A landscape with many valleys, sampled at points; each row gives a point and its height.
A ball rolls from a point to whichever of its 2 nearest points has the largest drop for the distance, and stops where none of them is lower. Distance is the straight distance between rows; heights are no part of it.
q_94: [115 124 173 152 146  97 102 173  93 166 206 167 131 167 153 111 124 100
 110 142 120 130 117  77 138  65 111 119 105 118 118  99 139  57  99 134
 123 135 155  64 145 182 148 140  92 124 149 167  64 104 146 112 102 102
 118]  (h 65)
q_843: [144 163 161  82  85 135 152 116 141 135 112 135 144 163 124 104 125 126
 121 123 128 159 160 143 144 130  89 125 191 150 114 145 109 123 108  93
 124 151 136  82  81  89 149 143 109 135 140 137 116 123 130 104 117 111
 122]  (h 621)
q_270: [146 113 112  79 149 166 108 126 172 128 121 168 131 163 124 154 128 115
 175 123 116 144  83 172 148 147 126  83 143 214 131 116 138 122  82  62
 161 147 125 120 103 111 124  79  74 125 104 103  82 149 109 128 148 102
  92]  (h 179)
q_885: [155 118 169  75  82 171 108 203 110 119 113 174  76 110 131 123 149  98
  94 142 118  85 136 106 121 124 115 150 165  97 112  83 132  53 156 131
 180  93 128 131 130 189 145 200  97 108 124 200  63 158 140 111 146 192
  96]  (h 628)
q_618: [122 162 141  85 104 115 197  45 163 110 151 108 136 105 122 111  91  43
 134 109 120 154 186 101  89 172  70 169 178 118 128 149  78 192 119  80
 126 160  90 150  78 112 101  52 141 150 136 113 151 138 126 142 136 142
 130]  (h 495)
q_227: [151  93 168  98  74 149 113 188  85  94 140 142 109 108 134 118 148  97
  97 154 133  87 167  79 112 112 127 155 135  89 117  72 101 127 160 153
 181 104 141 150 150 210 143 193 133 116 133 169  84 178 178 149 152 191
 123]  (h 576)
q_282: [101 141 108  81  70 147 152 157 127 111  74 133 152 118  58 176  95  97
 193 104  65 144  88 115 139 222 146 138 116 144  51 122 161 164 107 130
 170 154  64 143 140 113  89  95 180 116  88 102 109 162 155  91 139 102
  80]  (h 197)
q_822: [126  95 125 171  67 132 153  72 129 136  71 131 153  99 122 137 153  92
 108 115 142 153 160 200 102 169 129 159 150 111 111 146 124 173 146 115
  88 112 156 137 111 117  89 134 194 114 124 120 185 154 110  95 181 139
 131]  (h 685)
q_703: [ 86 149  70  91 148 110  89 162  87 162 126 117 120 143 102 155 135 115
 154 136  72 103 122 107 109 155 160 146 114  98  74 124 170 140  60 124
 147 188  95 165 152 132 172 140  72 142 113 103 143 124 144  72 149  99
 122]  (h 850)
q_631: [128 132 118 100 159 122  79 169 100 166 153 131  93 171  92 153 116 115
 165 147  88 137 103 128 123 129 151 111 137 130  87 134 140 105  51 113
 141 171 101 105 144 114 174 148  80 158 139  99  79 123 145  76  94  84
 101]  (h 879)
q_394: [142 123 149  54 170 151 140  79 142  79  95 101  92 169  93  84 147 156
 133 170 164 133 121 146 101 109 139 101 158 134 203 128  75 102 152 104
 151 119 158 109  71 115 166 173  67 117 197 115 106 133 120 162  90 199
 158]  (h 781)
q_85: [157 143 176 103 100 150 134 106 113 106 125 168 102 144 139 118 116 139
 122 116 185 165 153 125 168 126  86 170 188 145 123 115 146 120 152  82
  97 103 168  59  54 104 127 143 105 144 126 154 122  92 139 109 113 113
  99]  (h 665)
q_198: [ 93 168 112 128 119  76 154 160 127 164 123  50 153 110 106 159 128 145
 119 117  84 108  93 134 134 149 157 101 126  60 114 151 111 118 152 191
 153 116  91 149 154 121 146 100 208 118 135 114 151 109  92 124 129 139
 167]  (h 478)
q_442: [125 131 166 143 133 116 127  97 159 111 149  80 150 156 157  80 129 182
 110 154 158 104 127 161  74  81 110 101 128 122 203 142 108  88 173 165
 159  87 164 157  84 111 174 128 143 121 148 131 147 119  72 166  97 193
 162]  (h 261)
q_212: [125 196 163 101 123 117 145  66 143  95 152 130 143 125 147  98  80 101
 137 110 135 156 184 127 116 178  74 177 176 123 109 136 114 193 115  93
 145 137 132  85  74 126 106  79 152 155 105  92 167 105 131 151 154 105
 114]  (h 522)
q_15: [126 121 101 135 200 139 155 111  83 108 177 186  49  85 114 185  84 149
 130 146 181 135 144 126 136 134 150 177 102 110 149  95 121 169 130 114
  79 106 142  98 188 164  94 140 152 159 154  94 129 170 126 162 107 107
  85]  (h 674)
q_943: [136 157 133  73  89 148 197  85 175 103 113  95 122 135 104 136 111  86
 150 127 112 180 189 161  97 176 113 134 183 131 123 149  82 165 146  83
 154 153  79 143  70  97 112  94 124 139 131  98 146 144 122 120 112 159
 127]  (h 433)
q_515: [ 92 173  98 131 152 107 156  58 151 135 140 130 118 113 115  91 113 147
 135 152 131  92 170 139 103 137 112 201 109  56 162 131 158 193 138 175
  87 143 110 149 129 122 111 122 121 159  92 139 233  89 102 154 171 137
 152]  (h 655)
q_661: [160 112 140 120 126 166 173  44 168 121  89  98  82 166  94  70 137 108
 131 164 150 134 183 174  71 156 116 146 127 118 159 159  65 170 168  99
 139 123 149 158  84 105 133 161 108 133 145 132 184 119  92 116 113 182
 165]  (h 617)
q_908: [131 126  78 134 122 168 110 156 122  88 105 141 157  95 129 136 156 115
 161 123  99  83 126 142 110 150 156 121 123 129 103 120 156 139 129 146
 168 106 121 170 157 137 145 152 142 106 120 111 153 188 148 139 176 171
 142]  (h 787)
q_424: [169 102 141 184 135 148 134 118 124 148 103 159 121 148 150 104 147 168
 110 117 141 120 141 176 138 110 140 143 119 152 125 121 130 140 142  87
  75 120 173 128 102 112 113 145 118 123 110 152 154  82 107 136 129 107
 125]  (h 385)
q_806: [129 109 153  97 165 157  86 100 164 117 114 195 126 163 138 124 142 128
 111 128 111 146  68 124 186 136 113  51 159 242 145 152 120 107  92  75
 123 156 147  83 100  93 123  89  72 126 128 143  90 112 102 130 115  79
 106]  (h 258)
q_288: [116 132 156 131 120 102 136 132 146 173 128 133 102 147 107 173 118 130
 143  87 102 158 140 148 132 156 118 129 115 130  72 156 108 194 132 107
 108 153  79 125  86  93 138  76 133 153  76 111 118  98  88 123  83  49
 128]  (h 595)
q_817: [112 132 100 164 183  47 130 146 112 179 179 109 164 138 134  88 134 138
 116 132  80 114 118  88 112  77 133 126  88 112 124 134 140 149  90 185
 109 166 116 128  99 142 152 108  54 123 101 131 135  79 131 140 119 124
 157]  (h 770)
q_306: [152 163 139  51 186 142 120  72 127  81 168 134  78 175 124  49 118 177
 143 174 181 106 127 122 148 121 135 137 156 108 188 135 129 109 141 131
 166 118 185 103  64 132 192 194  58 117 184 106  90 124 139 185  93 162
 150]  (h 762)
q_782: [184 122  90 202 180 125 122 124 128 153 139 152 126 137 137  73 132 178
 106 105 127 115 146 141 139  67 148 147 100 153 134 103 151 123 118 127
  81 156 149 127 102 135 113 131  76 131  74 128 157  87 106 151 123 116
 117]  (h 447)
q_147: [109 140 124 149 120 117 114 102 120 137 154 102 159 115 143  97 123 154
 128 137 168 131 158 130 109 106 126 146 117  96 166 124 145 161 121 137
 104 126 155 147 142 132 118 154 150 145 137 129 166 129 136 129 150 123
 158]  (h 364)
q_518: [165 134 145 133  88 164 125 163 103 124  82 167 121 122 134 116 170 128
  95 104 121 103 117 114 143 132 135 160 150 117 124 127 147  94 150 110
 104 105 165 121 129 144 140 176 139 113 141 175 125 121 146  82 137 155
 137]  (h 266)
q_418: [154 121 152 136  98 169 131 132 135 119  87 144 139 133 153 126 147 154
 119 128 165 122 129 163 145 113 123 114 144 139 161 136 145 105 167 112
  97  86 179 135 108  97 136 161 138 130 145 149 146 132 117 124 133 156
 128]  (h 324)
q_896: [ 80 109  69 133 166  84  93 125 111 135 117  83 117 104 105 136 123 143
 138 145 116 114 128 107 104 124 152 161  71  74 146 102 162 191 111 193
 125 141  97 200 165 132 126 133 103 135 129 123 173 113 118 151 165 122
 165]  (h 670)
q_685: [125 139 166 129 107  77 165 109 121 159 102 123 212 133 153  67 206  90
 101 120  75 130 118 107  63  84 131 111 134 136 120 170  90 111 126 133
 164 165 138 115  78 127 188 141  74 102 120 166 139 125 144 105 122 197
 178]  (h 523)
q_973: [125 135 151  36 158 157 101  87 131  90 100 170 108 174 146 103 136 144
 138 144 146 140  83 129 183 122 119  76 188 197 164 129 125 108 124  92
 132 132 165  78  51 102 148 130  52 113 143 137  88 122 101 143 123 128
  90]  (h 325)
q_448: [147 144 190 136  84  82 138 180 100 153 140  98 126 146 126 131 115 145
  83 101 114 119 145  88 137 120 130 141 139  55 120 125  95  65 135 145
 101 131 117 110 168 172 124 130 159 130 126 176  94 106 122 113 118 122
 125]  (h 766)
q_949: [118 104 130 136 118 137 127 143 141 168  88  96 158 137 114 137 133  70
 141  95  78 144 118 155 157 143 134  58  88 138  79 178  70 180 111 126
 130 179 113 150 158  81 127  87 124 118 138 110 118 140 119 107 103  79
 133]  (h 479)
q_853: [100 131 152 152  70  92 119 140 133 153 113  90  82 126 123 194  79 149
 134 123 156 170 133 129 144 172 149 129 145 102 119 132 136 162 129 145
  86  91  86 106 138 104  84  94 212 152  92 132 105 118 115 108 116  94
 143]  (h 663)
q_408: [135 128 135 185 163  96 108 155 101 177 171 153 124 143 138 115 112 142
 116  96 134 123 100 123 178  92 146 117  87 145 137 150 108 111 100 130
  74 149 159  84 143 108 130  93 123 124 116 136  88  66 131 136  75  69
 129]  (h 774)
q_421: [169 133  87 155 212 106 103 127 102 128 207 178 107 138 147  76 106 160
 136 130 154  95 136  95 158  75 118 155 121 126 131  76 170  70 121 119
 115 133 164  70 112 173 150 151  96 132 120 131  99 105 116 167 104 116
 112]  (h 582)
q_951: [129 165 126 134 112 137 132  77 128 108 144 166 139 126 149 137  92 143
 132 111 163 152 181 140 145 160  98 174 140 138 132 117 176 176 135 102
 119 112 130 100 106 123  95 108 165 148  94  90 178 115 144 145 165 104
 106]  (h 462)
q_135: [121 171  95 147 174  94 114  64 109 112 176 120  80 166 118 110  76 187
 158 133 136  92 152 107 144 114 132 206  97  75 159  92 193 188 134 172
 107 140 105 120 130 141 139 120 106 162  95 118 186  93 111 165 164 104
 128]  (h 591)
q_475: [130 145 137  99 139 126 108 118 132  74 176 133 173 121 165  74 116 134
 147 148 189 123 103  90 166  64  80 107 164 149 204  95 129 107 104 167
 149 114 186  97 114 135 149 168  94 110 168 155  82 171 173 151 126 137
 130]  (h 742)
q_265: [124 114  88 156 145 164 102  87 174 104 108 101 198 134 159 127 157 115
 142 119 113 109 110 188 125 106 115  63 116 168 152 124 130 134 136 129
 151 128 119 169 125 119 117 119 148 107 121 107 149 167  83 147 145 135
 148]  (h 283)
q_211: [140  58 186 141 102 116 126 181 107 128 111 105 155 117 173 130 149 106
 103 135 123 127  85 107 121  88 124  69 103 131 165 127  80  41 147 140
 156  95 160 147 146 154 132 122 137  89 176 189  66 169 132 140  96 183
 107]  (h 659)
q_671: [115 132  93 103 110 165 143 119  98 134  63 152 134 123 105 116 172  76
 120  98  55 112 151 145 123 168 128 144 146 124  42 147  94 150 121 104
 125 168 120 129 145 139 139 139 133  99 140 112 158 148 138  93 144 140
 135]  (h 299)
q_437: [161  97 138 127  57 161 150 120 118 103  50 126 110  97  95 148 161 123
 101 128 116 142 184 174 123 178 144 151 149 122  90 138 127 160 183 116
 106  79 146 129 129 111 106 161 192 116 142 131 167 135 128  92 147 160
 118]  (h 722)
q_367: [107 112 150 168 133 131 124 124 165 128 156  50 139 136 136 131 122 148
 113 158 145 107 116 204 106 111 116  87 128 105 193 147 114  97 162 160
 143  67 138 156 122 107 132 120 198 124 143 126 163 128  74 133 107 157
 144]  (h 365)
q_756: [156  86 119  70 129 190  98 182 124  99 118 181  55 116 107 145 164 123
 143 162 135  93  90 122 161 120 143 118 133 127 137  81 119  81 152 117
 166 100 133 145 169 179 135 199  80 115 145 159  73 186 145 118 136 175
  83]  (h 668)
q_660: [145 134 108 162 154 149  86 159 138 110 138 169 161 118 183 116 134 145
 117 102 148 139 114  83 176  89 107 119 127 178 147  98 176  84 112 125
 128 120 152 130 153 145 115 151 111 122 125 146 108 132 151 132 144 107
 122]  (h 294)
q_937: [140 127 116 127 113 173 156 102 152 126  99  88 112 145  81 106 165 158
 128 155 120  97 142 185  70 131 145 136 115 101 138 153 122 130 173 137
 137  95 125 169 113 113 159 184 120 133 143 117 169 131 113 134 111 194
 169]  (h 686)
q_666: [138 136 104  86 114 157 178 104 134 134  75  98 105 116  84 127 149  89
 162 123  76 125 183 156 108 161 129 140 142 113  80 139  98 167 134 109
 148 148  83 154 127 111 125 141 136 114 142 114 183 138 110  99 128 145
 140]  (h 358)
q_328: [127 101 133 175 151  77 117 152  77 184 153 118  99 134 125 116 116 152
 116 120 127 115 121 108 148 100 159 155  85  89 131 117 123 113  85 144
  32 133 143 107 152 148 106 118 122 121 134 136  97 103 123 133  89  91
 108]  (h 748)
q_145: [140 141 173 129  76 104 136 162 160 111 148  87 111 135 129 175  64 144
 126 118 169 163 134 124 150 145 111 129 190 154 157 117  92 125 130 125
 124 104  87  88 109 108  84 101 189 149 121 137  74 105 130 132 100  84
 103]  (h 697)
q_444: [108 147 126 128 102 111 129 133 136 151  88  52 170 123 112 135 122 113
 141 111 107 146 125 163 141 150 121  96 126 117 116 171 104 157 119 139
 135 138  99 143 145  88 122  99 184 115 143 107 155 128 109 102 139  98
 147]  (h 432)
q_7: [120 135 160 160 205  86 104 157 124 149 190 176 137 159 143  99 137 154
  94 129 117 113 101 105 154  54 141  65  90 174 124 172 108  77 106 146
 117 170 155  65 117 113 164  80  64 106 129 132  82  81 120 140  61  77
 136]  (h 806)
q_527: [155 103 154 110 101 153 132 170 133 154  95 148 110 149 125 174 148 139
 146 109  96 135  97 163 141 150 156 108 138 160  95 150 120 102 123 101
 119 119 111 119 124  95 144 114 140 135 115 141 110 111 116 105 101 108
 121]  (h 584)
q_327: [127 170 104 121 101 138 143 106 111 112 111 142 169 107 127  97 150 145
 127 125 137 112 174 132 120 130 109 172 149  98 138 132 149 146 142 120
 125 143 138 125 141 150 128 166 123 122 148 140 187 140 168 115 191 162
 175]  (h 273)
q_612: [102 148  84 130 125 147 126 109 131 163  92 141 162 152 130 112 127  49
 101  94  91 136 136  98 135 120 124  90 106 158  65 155 103 153  92 101
 132 200 128 140 170 123 115 105  85 139 115 105 124 139 134  94 136  70
 146]  (h 520)
q_769: [153 105  77 114 199 159 119 154 120 107 173 184  85  88 145 142 151 132
 129 147 140 108 101 115 139  97 148 105 116 153 156  83 130  74 117 109
 147 122 141 146 172 181 138 187  62 134 134 119  94 186 148 162 123 147
 108]  (h 706)
q_993: [139  90 190 165 180  89 127 181  93 164 187 200 124 125 169  75 144  92
  82 145 144 145  74  56 167  80 107  94  87 155 149 124 122  34 125 135
  98 143 171  60 151 157 135 115  77 105 163 176  60 102 139 131  84 124
 109]  (h 168)
q_848: [130 129 126 207 143 125 128 136 155 160 103 177 160 147 151  86 161 122
  56 110 113 137 128 114 139  82 146  96  84 184 110 181 128 111 130 123
 117 186 163 111 135 118 131  95  95  96  78 172 129  82 102 110 125  90
 126]  (h 826)
q_359: [119 106 145 130 186  78 132 171 108 157 180  85 129 116 150 147 141 142
 144 132 117 115  70 109 102  81 142  83 104 122 134 129  77  83  99 140
 152 128 117 138 128 150 167  96  95 128 159 113  76 147 124 155  85 170
 143]  (h 337)
q_582: [151  94 166 116 101 169 118 188 139 110  90 125 126 145 145 147 165 134
 132 120  99 115  76 134 139 106 148  65 121 165 128 132 102  71 134 121
 136  97 125 136 134 118 162 126 111  85 159 165  77 138 124 119  99 142
 116]  (h 618)
q_763: [146 147 153 102 101 175 135 125 155  92 163 179  83 133 131 171  88 151
 144 139 195 142 150 132 145 174  94 177 149 148 146  95 164 148 157  93
 127  60 112 106 103 122  99 120 159 165 100 114 132 134 152 149 138 130
  89]  (h 519)
q_791: [ 82 178 124 131 126  94 149  63 136 123 135  99 110 120  66 137 123 148
 122 176 157 130 159 145 109 167 116 189 136  59 144 159 149 166 166 159
 114 120  87 131 162 110 112  99 172 161 133 114 225 107 117 120 175 146
 178]  (h 707)
q_954: [108 111 127 167  86 145 130 122 187 108 106 170 133  84 158 193 119 125
 127 111 166 170 119  94 124 204 120 158 129 159 116 122 193 167 142 102
  91  95 105 136 127 126  62 107 198 143  79 139 151 111 167 120 167  97
 131]  (h 619)
q_580: [163 146  85 161 143 136  89 133 123 127 107 187 164 147 146  93 131 115
  81  90 134 171 140  95 159  89 110 130 136 175  95 134 170 117 112  96
 112 177 156 139 153 148  92 150  87 126  85 139 153 133 142 107 162  71
 129]  (h 376)
q_154: [ 78 197 124 129 107  82 140 185 129 173 141 114 139 129  92 163 161 146
 121  96  56 111  75 136 138 144 143  82 139 102  76 165 106  93 123 156
 168 159  88 119 145 140 184  85 157 117 103 117 121 111 116 110 131 104
 137]  (h 517)
q_48: [133 105 113  68 122 163 126 153 156 125 113 127 110 139  91 198 121  96
 200 118  89 159  96 171 134 171 134  94 123 187  71 131 142 129  87  83
 148 160  71 138  91 105 127  77 103 139  93  76  70 136 137 110 112  79
  72]  (h 91)
q_683: [126  98 164 122 135 100 132 141 115 106 162 124 164 105 188 107 134 128
 117 141 178 130  91 109 142  73  94  97 141 141 216  97  86  83 135 151
 140 109 179 120 148 137 132 138 123 105 183 147  74 172 149 167 108 169
 116]  (h 703)
q_153: [146  95 185 183  80  99 129 190  92 181 120 109 158 113 141 104 145 133
  69 102  95 107 123  97  94 120 136 138 102  86 126 150  98  56 142 179
 108 118 150 150 133 157 151  95 172  85 112 175  92 124 134 103 112 179
 119]  (h 731)
q_642: [171 162 150  74 142 152 106  80 105  96 158 160  88 169 122  65 111 160
 158 158 177 124 161 134 162 135  89 171 164 131 142 107 150 130 135 101
 131  99 198  59  63 114 168 168  86 132 150 106  98 103 136 141 102 120
 114]  (h 713)
q_882: [113 144 112 189 139  67 133 140 130 167 147 122 194 130 171  86 151 111
  76 105  96 120 140 111 109  62 123  94  84 158 110 156 116 126 124 174
 141 183 157 134 128 136 131 110  76 103  86 135 139 110 135 119 132 120
 159]  (h 814)
q_236: [149  79 174 153  83 112 113 165  86 148 117  79 165 102 156 102 152 100
  97 136 130 115 139 102  94 108 129 118 111 102 147 118  93 102 132 183
 137  87 154 143 148 146 136 140 171  97 154 172  87 152 148 127 133 184
 130]  (h 699)
q_361: [128  87 126 186 161 115  99 143 154 164 132 170 129 139 142 122 123 128
 111  91 131 163  98 129 160 107 139  93  99 197 125 184 109 146  97  99
 106 163 155 111 136  88 113  84 126 121  97 119 108  82 116 137 103  55
 128]  (h 798)
q_171: [172 116 143  90 120 157 149 125 144  96  99  72  96 175 102 112 136 172
 106 150 151 118 134 154 115 125 145 101 147 107 162 124  92  83 172 123
 155  90 140 160 111 126 163 192 109 132 186 118 115 139 134 140  96 200
 158]  (h 737)
q_481: [102 104 132 126 165  88 111 173  92 157 193  95 133  93 149 162 119 133
 130 137 107 110  94  76 102  88 118 119  98  90 124  89 133 115  96 155
 178 114 112 153 163 185 128 118 107 147 116 129  95 139 139 155 116 145
 132]  (h 421)
q_946: [146  63 168 159 157  90 158  71 139 130 138  95 172 134 167  91 162 144
 115 157 157 102 125 142  53  70 121 125  91 131 206 143 114 114 168 163
 168 100 149 156  74 125 163 136  95 136 136 150 141 123 108 170 106 219
 162]  (h 377)
q_974: [ 81  92  68 143 197  44 131 137 101 168 164  85 109 103 121 113 104 152
 133 142 110 108 102  74 100 100 155 163  75  93 162  90 138 155  97 197
  88 144 105 171 132 145 127 124  72 140 131 122 137  96 129 164 133 111
 151]  (h 724)
q_14: [142 143 134 127  76 134 139 133  79 110 107 109 129 112 106  79 152 139
  89 131 151 102 170 112  91 122 146 182 140  76 127 116 133 108 163 154
 118 115 155 130 126 166 157 187 132 120 168 155 144 134 170  98 158 179
 170]  (h 177)
q_148: [100 113  89 129 202 143 108 146 146 143 155  87 131 111 148 154 147 151
 178 123 120 123  57 155 119 101 155  71 115 159 128 122  90 114 105 147
 136 128  99 153 151 134 133 104 112 133 167  70 117 149 101 163  93 134
 150]  (h 268)
q_895: [137 126 134 113  77 182 132 117 175  76 115 124 146 117 101 131 117 132
 116 134 186 131 152 173 155 148 109 138 168 136 194 135 156 137 188 129
 134  78 144 131 120  89 108 154 191 141 145 141 141 177 136 138 161 121
 117]  (h 390)
q_240: [112 129 135 136  89 160 116 139 162  76 147 192  92 108 160 188 103 147
 147 137 175 158 145  90 120 208  94 180 128 185 126  92 195 147 134  81
 102 110  85 134  98 138  92  96 143 131  87 134 126 122 180 123 131 108
  91]  (h 572)
q_80: [124 179 143 101 127 114 155 103 126 147 108 134 183 162 137  75 158  86
 108 118 101 141 143 139  99 107  89 133 155 127 107 148  78 130 109  96
 130 178 125 108 116 122 165 145  80 106 156 145 157 121 138  91 134 135
 155]  (h 575)
q_743: [ 97 129  74 101 175 163  96  88 163  96 181 104 118 104  93 165  77 130
 193 144 147 132 134 135 129 163 130 129  85 117 145 134 188 173 111 131
 166 130  85 191 167 116  98 118 130 163 132  51 151 154 132 162 162 118
 105]  (h 533)
q_986: [ 60 156  81 101 142 140 105  88 151 118 124  79 117 104  98 158  92 115
 170 158 137 117 124 102 117 173 144 143  84  61 132 120 182 168 131 168
 165 122  71 215 184 121 144 115 128 146 125 104 198 129 104 142 185 139
 155]  (h 604)
q_120: [ 71 160 124 126  87 105 134  95 119  96  85  79 121 116  84 166  97 129
 129 152 147 126 143 117 131 167 151 162 152  42 123 116 159 154 144 168
 124 110  84 132 183 134  93 112 212 153 139 115 189 141 134 112 178 152
 139]  (h 750)
q_259: [114 112  98 138 118 147 114  93 137 109 144  89 133 113 115 164  98 124
 164 147 155 132 131 142 117 154 132 104 110 117 161 119 165 185 113 128
 130  92 118 155 147 103 104 137 173 159 146  88 162 141 140 137 141 110
 129]  (h 458)
q_313: [145 125 147 137 131 111 149 119 129 144 136 103 164 131 171  85 184 133
 129 145 106 118 134 112  69  85 131 145 113 121 134 143 136 114 140 157
 168 126 119 146  85 143 181 140  89 138 108 145 146 117 141 133 130 217
 193]  (h 469)
q_730: [124  95  85 167 161 150  93 140 153 121 122  94 156 110 164 160 130 129
 144 107 141 123  76 156 124 105 158  48  97 169 149 117 137 114 123 146
 123 103 127 172 176 126  95 117 169 111 128  98 117 138 102 146 112 118
 121]  (h 194)
q_944: [ 95 149  77 118 102 150 149 141 124 130  62 140 162  93  75 146 147  84
 153  84  38 124 101 128 144 193 153 128 130 123  30 152 110 171 114 135
 143 166 104 138 155 117 120 104 188  73 119  99 145 155 125 122 155 126
 123]  (h 251)
q_386: [122 167 158 122 122 115 122 165 134 171 138 137 126 160 107 184 129 144
 136  97  81 129  86 160 153 126 146  92 134 147  73 180 123 119 133 116
 136 154  85 105 122 101 178  84 115 140  82 131 121  84 101 103 105  72
 129]  (h 553)
q_773: [107 115 121 147 113 151 136 120 157 112 109  86 192 116 146 125 173 127
 129 135 111  93  98 211  82 129 151  83 103 137 141 148 132 111 172 154
 171  89 129 154 135 126 131 134 193  99 123 121 184 155  74 138 134 183
 170]  (h 367)
q_704: [147 126 201 125  93 105 133 174 132 148 148 115  97 137 150 150  83 148
 127 117 164 149 128  94 181 103 106 135 163 110 153 118  94  98 115 113
  95 111 134  95 150 135 109 119 166 145 148 170  86  95 119 116 103  76
 108]  (h 729)
q_423: [131  79 121  99  98 156 139 166 108 107  92 104  79 121  74 206 107 135
 182 142 120 139 146 137 130 193 153 134 145 132  83 115 129 144 132 116
 122 106  75 132 159 112 109 119 184 131 141 106  99 141 155 110  93 111
  85]  (h 783)
q_429: [143 113  74 107 147 185 106 148 138  98 173 124 112 119 121 145 143 146
 178 158 131 100 131 144 126 125 153 127 101 135 141  92 152 124 127 131
 164 102 121 171 181 165 141 167  83 154 130  79 102 189 152 159 150 150
 125]  (h 747)
q_215: [ 96 130 130 130 106  61 121 124 116 183 103 106  99 131 106 171  93 157
 125 112 129 141 122 143 135 167 145 146 118  97  92 138 134 197 120 155
  75 127  81 134 103  89 111  77 172 141 106 122 145  88 100 116 108  68
 120]  (h 632)
q_959: [129  96 126 117  56 147 173 160 126 100  60 122 108  96  88 186 135 112
 136 123  94 172 178 130 121 208 150 137 141 140  62 131 130 150 165 107
 112 104  83 129 118 100  87 122 204 122 121 120 122 135 153  82 119 131
 106]  (h 756)
q_126: [ 92 159 102 144 100 109 116 114  84 124  67 126 141 115 129 159 123 133
 118  91 119 107 119 109 131 164 145 157 119  78  92 127 160 160  94 155
 110 139 128 136 185 135 100 117 188 135 128 134 161 126 143 105 175 110
 135]  (h 786)
q_813: [107 109  93 137 177  88 124 109  68 157 138 138  76 110 109 178  99 143
 145 135 155 145 124 132 134 139 169 177 103 118 118 106 143 174  94 131
  59 140 145 113 142 118  90 121 124 136 153  95 126 123 138 128  94  93
 109]  (h 711)
q_11: [154 135 148 114 124 148 153  65 186  90 108  60 101 145 107  77 120 127
 119 169 156 153 206 182  75 136 113 141 189 119 181 177  84 140 176 129
 152 132 135 144  93  63 121 142 162 139 145 125 163  84  93 125 120 143
 149]  (h 537)
q_919: [138 111 146 111 108 144 141  74 169  77 124  86 124 127 109  89  96 120
 128 175 178 161 175 160 114 165 100 140 175 149 200 160 101 171 151 111
 137 102 141 107  76  66  97 125 170 153 152 102 145 143 133 133 136 125
 128]  (h 461)
q_395: [132 173  75 145 143 128 141  83 153 116 132 156 193 140 153  80 127  69
 100  90 119 138 151  99 139  96  93  90 135 155 119 143 126 138 109  99
 156 186 135 141 155 127 112 128  97 122 108 113 162 170 123 123 170 104
 131]  (h 457)
q_24: [108 169  94 143 116 129  80 158  94 148 115 162 118 129 137 166 126 127
 132 112  97 104 114  80 139 150 147 151 124 119  70 103 182 119  87 135
 139 148 129 140 179 150 127 138 118 147  98 125 136 119 156  89 158  82
 119]  (h 819)
q_131: [133 107 165 113 116 125 109 192 100 126 173 144 145 110 158 130 122  92
 124 156 126 117 117  76 126  95 113 114 133 116 119  75 105  98 104 150
 212 129 129 128 156 201 115 161 101 136 126 164  74 174 152 154 143 173
  85]  (h 509)
q_827: [158 125 111 136 210 131 163 119  80 121 193 205  58  93 131 125  91 139
 123 141 159 120 121 122 151  90 139 176 110 104 145  79 117  87 147 109
  78 115 156  67 153 189 110 157 121 135 150 138 108 124 101 174  96 125
  88]  (h 635)
q_605: [116  99 122 173  77 129 156 110 161 130  84 163 152  79 145 173 154  81
 113  99 140 156 132 152 123 191 116 130 153 159  85 141 133 164 151  95
  78 107 133 138 117 109  68 107 207 107  78 144 165 133 119 106 165 112
 126]  (h 652)
q_585: [123 130 120  95  84 138 135 136 124 129  97 138 136 125  99 186  94  90
 158 127  90 164 146 117 124 186 106 142 113 160  68 126 158 163  89  75
 128 165  79 128 107 126  84  99 134 141 117 104 106 141 178  97 143  88
  71]  (h 189)
q_606: [155 172  84 171 177 114 118 113 110 130 181 142 114 152 134 102  98 177
 134 119 124  86 149 124 139  72 128 172 109 102 118  81 186 111 133 137
 116 145 134  83  98 158 144 138  79 140  69 134 164  83 114 163 140 113
 132]  (h 515)
q_269: [140 101 125 164 187 115 114 160 120 119 156 194 126 103 179 121 138 121
  96 129 157 147  60  68 190  73 133 113 125 169 155 115 134  57 117 131
  95 127 168  92 167 162 126 150 106  96 172 153  81 149 152 135 124 107
 119]  (h 233)

Call two points neighbours if one is among the 2 nearest of the other. Go from one point of each pair to the other, from neighbour to neighbour, staying as low as possible. Name the highest point that can't be avoided.
q_442 and q_14 => q_394
q_951 and q_48 => q_212
q_94 and q_444 => q_612
q_730 and q_442 => q_773

Where does a ball stop that starts at each point below?
q_618 => q_48
q_703 => q_14
q_612 => q_94
q_429 => q_730
q_306 => q_442
